Each row is a point on a landscape with many valleys, with its height.
From any point a ball takes the steepest step (drop divided by distance) to one of its 2 nearest points. It stops when none of these is lower. Distance is the straight distance between rows; heights are no part of it.
<390>: [-32  18  26  -7  -3  22 -25  -9  26  13   0  -5  -3 -24 -13  -5   1 -43
  -4  10   1 -13  -3 -21]  h=3.40
<163>: [-10  10  40 -12  26 -17 -35   4   5  10  -3  11  25  -5  17  -3  -8   5
 -26   7 -37 -26   4  36]  h=3.56
<186>: [ -5   4  26   7 -28  -5  26 -40   7 -16  -8   6   0  12 -17  -2   5 -29
  26 -14  14   0  13 -17]  h=4.08
<874>: [ -6  -6 -14  18   8  14  18 -40  29  35 -16 -17  -6 -16 -10   9   5 -15
   4   8  -1   1  -5  -3]  h=5.35
<139>: [-22   7  23  13 -15  -1  10 -22   1  12  -2 -13 -21  15 -14  13  13 -48
  -5 -39  -2 -11  25   0]  h=4.44
<811>: [  9 -17   9  12  17   2 -24 -39   1  30  27  40 -22  25 -15  -3   3  -6
   2  -6  11   7  28  34]  h=5.81
<213>: [ -2  14   8  -3  -3   6 -26   5 -12 -24  22  23 -26 -25  20  28   3  47
  -8 -18 -16  35 -39  15]  h=5.19
<655>: [ -9 -11 -27 -13   3  -6  34  35  11   4  28  13 -30  23 -10  19 -36  37
  17 -10  -1 -12  19   8]  h=6.77
<528>: [ -2  23 -21 -23  -6  -7   1   0  22  11 -28  -3  -3  -2  -2  -4  -7   9
  12   2  46  24 -15 -44]  h=6.11
<133>: [  1   0  10  -3   1 -26 -30 -34  -9  19  13  19 -25  18  -4   3 -11  29
 -31 -13  25  -2  35  38]  h=5.66
<380>: [  0 -22 -28   1  25  13  24  -7  -1 -18   3 -19  -7  -2 -29 -25  15 -21
  45  23  12 -21   5   1]  h=1.90
<466>: [  4  17 -35  -2  -2  -1   3  13   4  46 -23  -5  15   6  -9  -7 -10  -2
 -14 -13   0  -4   8 -22]  h=5.73
<801>: [-19 -20  -5  11  20  21 -27   8 -35 -14 -10  -5  12  -6  24  -5  26  19
   0  -4   7  12   6  -8]  h=2.22
<421>: [-22  43  17 -22  -2   6  12  -9   9 -30 -43 -16  29 -12  -3   8 -22  -5
   4   8 -19 -26 -21 -11]  h=5.58
<557>: [-20  14 -16 -19   2   7  -3   3   9 -18 -15  -5 -44 -10 -15  16 -10  -2
   9 -15   7  -4 -14 -10]  h=6.45
<659>: [ 29 -31 -29   3  10  -3  12 -40   9  17  20   0   6 -19   9   9  24  17
   3  26 -18  13 -15  10]  h=6.69
<552>: [-22   9  30  28 -16  20 -15   9 -16  -6  -7  -3  10  22  12 -14  17 -34
  25  14  27  23   9 -35]  h=3.83
<158>: [  0 -26 -12   7 -16 -22  22   6  -1  33  36  -6  -2   8  19  -2 -17  53
 -45   3  19  22  25  19]  h=6.10
<400>: [ -2 -19   5 -20  12   2 -26   3 -24 -23  -6   7  19  -8 -17 -23  25 -22
  20  14 -38 -23  22   1]  h=0.74
<96>: [ 28 -36  10  12  -3 -19   0 -11  12  32  45  17 -27  26   8  -3   6  11
 -16  16  19   3  36  29]  h=5.94
<901>: [ 35 -13  43  -1 -11 -16 -12   2   9 -12 -24   7  45  -5  38   1   5 -14
  -6  -6  13  15  13   7]  h=3.86
<82>: [ -9  -5   3   5 -13  10  39  12  17 -26   6   5  16  54 -21  -1  22 -19
  -5  22  -7  -1   1 -11]  h=3.49
<570>: [-28  42  22   7 -11  19  -9  13  13  11  -9  16 -36  -8  -1  -7 -26 -49
  -2  16 -18  -5 -11 -31]  h=4.19
<260>: [ 18 -20 -33   6   4  15  20 -10 -27 -22   6  10  11 -37 -13 -10   6  13
 -20   7 -35   3 -26 -14]  h=7.23
<846>: [ 12 -22 -24  14  32  -8 -31  20 -33   0   0 -14 -27  -5  19 -23   5  12
  -2  35  -3  -6 -10   8]  h=2.01
<576>: [  2  16   2  14 -33 -23  50 -18  -5  -5  20  13   6  12 -10 -15 -15  26
 -61 -11   4   3 -27   9]  h=6.33
<252>: [ 26   9  -5   5 -11  -6  15   4  -9  13 -10  -4  40   8  13   0 -36  33
 -46   2 -12   7  25  35]  h=3.42
<445>: [ 31  -1 -16  -8  15 -15   5 -40   8  25  17  14 -21 -33  17   4   6  32
  43  11 -16  11 -25   9]  h=6.52
<456>: [ -6  -6  24  32 -16  19 -29  36 -18  13 -13   7 -26  17  15   6  14 -51
   6  -7  23   9   4 -17]  h=4.31
<515>: [-15  10   7 -16  -6   1  -8   2  37   6  -1 -20 -17   1 -42   5 -15 -40
   8  42  -1 -15  -8 -27]  h=2.76
<135>: [ -2   1 -39 -13  32  -1  52  -6  -2  -3 -11 -18  11 -19  -4  -6  -7  22
  47 -11  22 -22 -19  -7]  h=5.89
<110>: [ -7 -33 -26   9 -10  43  26  -7  15  -6  21 -20  10 -10  -6  13  38   2
  12   4 -13  21 -19 -18]  h=6.97
<161>: [ 15 -19  -1 -17 -27 -34  15   3   6  -8 -11 -20   5  22  -9  27  11 -20
   1  -8   6 -14  32   5]  h=2.69
<749>: [ -9  28  17  17 -19   9  -8  12  -7  15 -14   1 -45  36 -12  -3   2 -50
   3 -26  18   1  14 -15]  h=4.70
<55>: [ 21 -21   6  23 -26 -16  10 -13 -19  53  55  12  -7   9  12   0  -4  30
 -24  15 -11  17  48  15]  h=6.01
<694>: [-14   3   9  -2  16  -8 -29 -13   6  16   2   5 -14   0   7  15   8  31
 -43  -9  11   1  -9  36]  h=5.43
<137>: [-17   1   2  30 -13 -23  44   1   3   7  23   1   4  36  21  -3  -4  35
 -41   5  12   8   5   4]  h=6.20
<183>: [ 40 -22  13  -4  10 -31   5  22  22  -1 -15  19  17  -6  35  -8  -9  -3
 -28   7   8  32 -18  -4]  h=4.35
<667>: [  0 -12 -24  -1  -4  24  30 -17  -8  -2  17  12  -6  -4 -12  -4  37 -17
  -7  12 -31   4 -14 -22]  h=7.09
<64>: [-15   4 -21  -6  -5 -17  -1  -6   3  -9 -29 -13 -48  -5  -3  -5  12 -10
  10 -11  50   8 -10 -29]  h=6.27
<113>: [ 11 -42 -13  13   0  -2   7 -16   9  -9  27 -36   0 -28  -4  19  37  14
  -9  28 -16  21 -42  -4]  h=6.82
<365>: [ 29  -8  -5   6 -24   6 -16  24  -6   2  38  23 -26  14  14   3  11  17
 -10  -4   4  31 -16   8]  h=3.72
<548>: [ 24   9  34  11   2 -16  -2 -18   0 -28 -25   3  29 -35  30   8 -31   0
  18  -3  -1  20   3   2]  h=3.06
<837>: [ 19 -11 -12   4  41   3  40 -27  16  21 -12   6  15 -23  -8  -1 -19   7
  19   6  14 -11  -6   6]  h=5.62
<530>: [  6 -14 -14  25  10  17 -30   9 -35   6 -14 -33  12 -23   3  14   4   8
 -13 -24  -8   7   4   0]  h=3.14
<855>: [ 16  -1  -3  32  12  -5 -30  -3 -37  -4  -3 -39 -21 -21  11   2  15  11
  14  16 -15  -8 -15   7]  h=2.75
<513>: [-20 -19  24 -22   0  -7 -16  12 -30 -15  12  26  36  -4   4 -13   2  -9
  -4 -15 -33 -25  40  -6]  h=1.85
<788>: [ 15  -7  19 -25 -38 -34 -21 -10 -13  -7  -5 -19  11  19  11  32  -9  16
 -16 -20  21  -1  41  23]  h=3.07
<786>: [-24  22  21  27 -12  38  11  -3  -8 -32  -1 -28   7  -5  -7 -22   8 -36
  13   0  13   4  -3 -11]  h=3.29
<792>: [ -1 -13  -4 -27 -16 -22  -8  22  30   1 -11 -12 -14   3 -14  31 -14 -28
  10  16  -7  -6  15 -20]  h=2.25
<778>: [  6  11   7  -4  22   7 -29  -6  -1 -33   0  26 -19 -24  21  17 -22  35
  29  -7  -8  14 -22  18]  h=5.79
<524>: [-20  32  25 -23 -23  -2 -16   8   3  -9 -27  10  36   3   7   4  -6 -20
 -11   4 -28 -17   8 -18]  h=5.12
<612>: [  5  19 -37 -24   9  -8  32   1  34  38 -36  -5   4  10 -16   3 -22   3
   3 -16  28  -1 -10 -16]  h=5.93
<255>: [ -3   6 -30 -16  10  -3  10   1   0 -10  14   7   0 -28 -32 -29   1  23
 -16 -17  23   5 -29 -27]  h=3.41
<291>: [-16   0  16  -6  32  10  -4  -2  12  18  -3 -13  28 -29  20   1  10  -3
   4   6 -52 -28  -4  20]  h=4.40
<277>: [  4  15 -27 -10  -4 -19   6  11  -1  11  10 -18   1   7 -25 -19  15  11
   0 -27  39   0 -23  -3]  h=3.88
<86>: [ -5  38  20   6   0 -16  12   4   9  22  -3  28 -23  -8  -3 -21 -33 -43
 -14 -17 -16   4  -7 -15]  h=4.85
<348>: [  3 -28  -9 -12  22  -1  -8 -17  -1 -27  -6   9   8  -2 -27 -32  15 -33
  17  26   1  -1  16 -21]  h=1.45
<312>: [ -1  -4  25 -17  22   5 -14 -14  30  15  -8 -11  14  -6  10  11  31  -2
   8 -34  17  -4  -4  27]  h=4.79
<911>: [ -1   6  -9   7  13  17  13  -1  27  36   1  -6   4  -3  16  17  12   1
  24  13 -32 -14 -17  12]  h=4.98
<631>: [  6  25  -6 -44 -28  18 -28  14  -5 -24 -24   5  36  18  -7  22   6  18
   1   1 -29  -7  -4 -22]  h=4.59
<457>: [ 15 -11  -6  19  22   7  30  11   2 -15 -21   8  35   4  26  -1 -34  11
 -24   8 -19   9   9  27]  h=2.87
<257>: [-11  12  13   4 -26  -4  48 -31  12 -13   1  12  23  39 -25   7 -13  -9
   0  12 -14 -15  20  -7]  h=3.76
<199>: [ -4   9  -2   8  13  27  -8  -2  -6 -19  14 -20   2  -6  -3 -14  10 -14
  39   3  -8 -11  -7  -3]  h=2.57
<714>: [ -6 -18  21   3  35 -10 -41  -7  21  30  -9  -3  -7   3  13  18  21   3
  -8   6  32 -11  -9  43]  h=5.14
<236>: [ 15  -4  16  17  38  10  14 -10 -11 -21 -21  24  31 -29  15  -6 -44  12
  16   8 -18   2  13  11]  h=1.58
<488>: [-20  14 -17 -14 -19  12   2  28 -13   8 -25  -6  30   6 -10 -13 -20 -11
  -6 -10 -25 -13  15 -40]  h=5.49
<624>: [  2   5 -13  18 -17  18 -12  17 -30 -17  28   1   1   3   2 -15   0  13
  -6 -28  14  33 -12 -12]  h=3.03
<59>: [-12   8 -11 -14  11  -3  -2 -21  19  -5   5  -5  21   7 -19   6  11  18
  21 -38  22 -10  -9  17]  h=4.34
<726>: [-19  -4 -29 -16 -13   3  30  19  13 -19   2   9 -48  -8 -29  25 -34  10
  32   1  -7 -11  -3  -6]  h=6.63
<437>: [-25   2   1   4   6   1  24   2  -4 -28  18  -6 -10 -27 -23 -38  19 -20
 -22   6  22  -1 -25 -17]  h=2.84
<393>: [ 11  16  20   0   0 -20 -14  20   6  20 -15  21   6   2  20 -19 -15 -14
 -24   5   9  10  -6  -1]  h=4.71
<686>: [ 25  20  -1   4  22  -3   4 -14  13   2   0  26 -31   2  30  13 -18  18
  49   8  -7   4 -24  36]  h=6.23
<26>: [-10 -30  -3  14  20  -3 -20  31 -17   2   9   1 -22  -7  40 -11  33 -13
  12  20   4  -3   4 -15]  h=1.17
<685>: [  9   9   8 -24 -37  15 -32  51  13 -15   1  -2  16  34  10  31   0   5
   4   1  -5   0   1   0]  h=3.97
<61>: [ 15   8 -29  24  -1  17  -1   1 -45   5 -11 -43   8   9 -33  -6  -1  15
   0 -21  -9  -8  21  10]  h=2.78
<636>: [-12  24  -7 -23  15  21  42   1  10 -24 -30 -10   3 -11 -17  -5 -14   2
  31   7   7 -28 -24   3]  h=5.92
<474>: [  1  -6  31 -19  -5 -15 -25  26  -8  -1  -7   0  31  -4  16  -3 -24   0
 -30  -1 -15 -22  43  22]  h=2.77
<238>: [ 31  15 -14  18  -6  -1 -22  -3 -37  -1  12  -5 -13  14   0 -18  -1   8
   8 -23  -1   1  10  13]  h=2.16
<602>: [ 11  -3   0   8  -4   7 -51  17 -37 -13  38  41 -41 -10  13   3   5  15
  -4 -13  -5  16 -22   7]  h=4.38
<48>: [-34 -23  -3  11  -2  13  13  16   5 -28  19  -7  14  14 -22 -21  39 -14
 -14  23  10   5  -6 -17]  h=3.21
<32>: [-10   8  26 -24 -37 -29 -25  26   6  -1   8  -6  -3  40  -2  27  -7   9
  -5   8  25  -4  17  13]  h=3.46

For each start below, name the point where the ball stops.
<667> -> <238>
<749> -> <400>
<135> -> <400>
<133> -> <437>

Call two points neighbours if one is among the 2 nearest of the other. Go from one point of each pair to the other, from neighbour to neighbour, staying as low as possible. Name the highest point that can't be avoided.
<236>, <400> -> <252>
<792>, <236> -> <86>
<437>, <236> -> <749>
<238>, <26> -> <530>
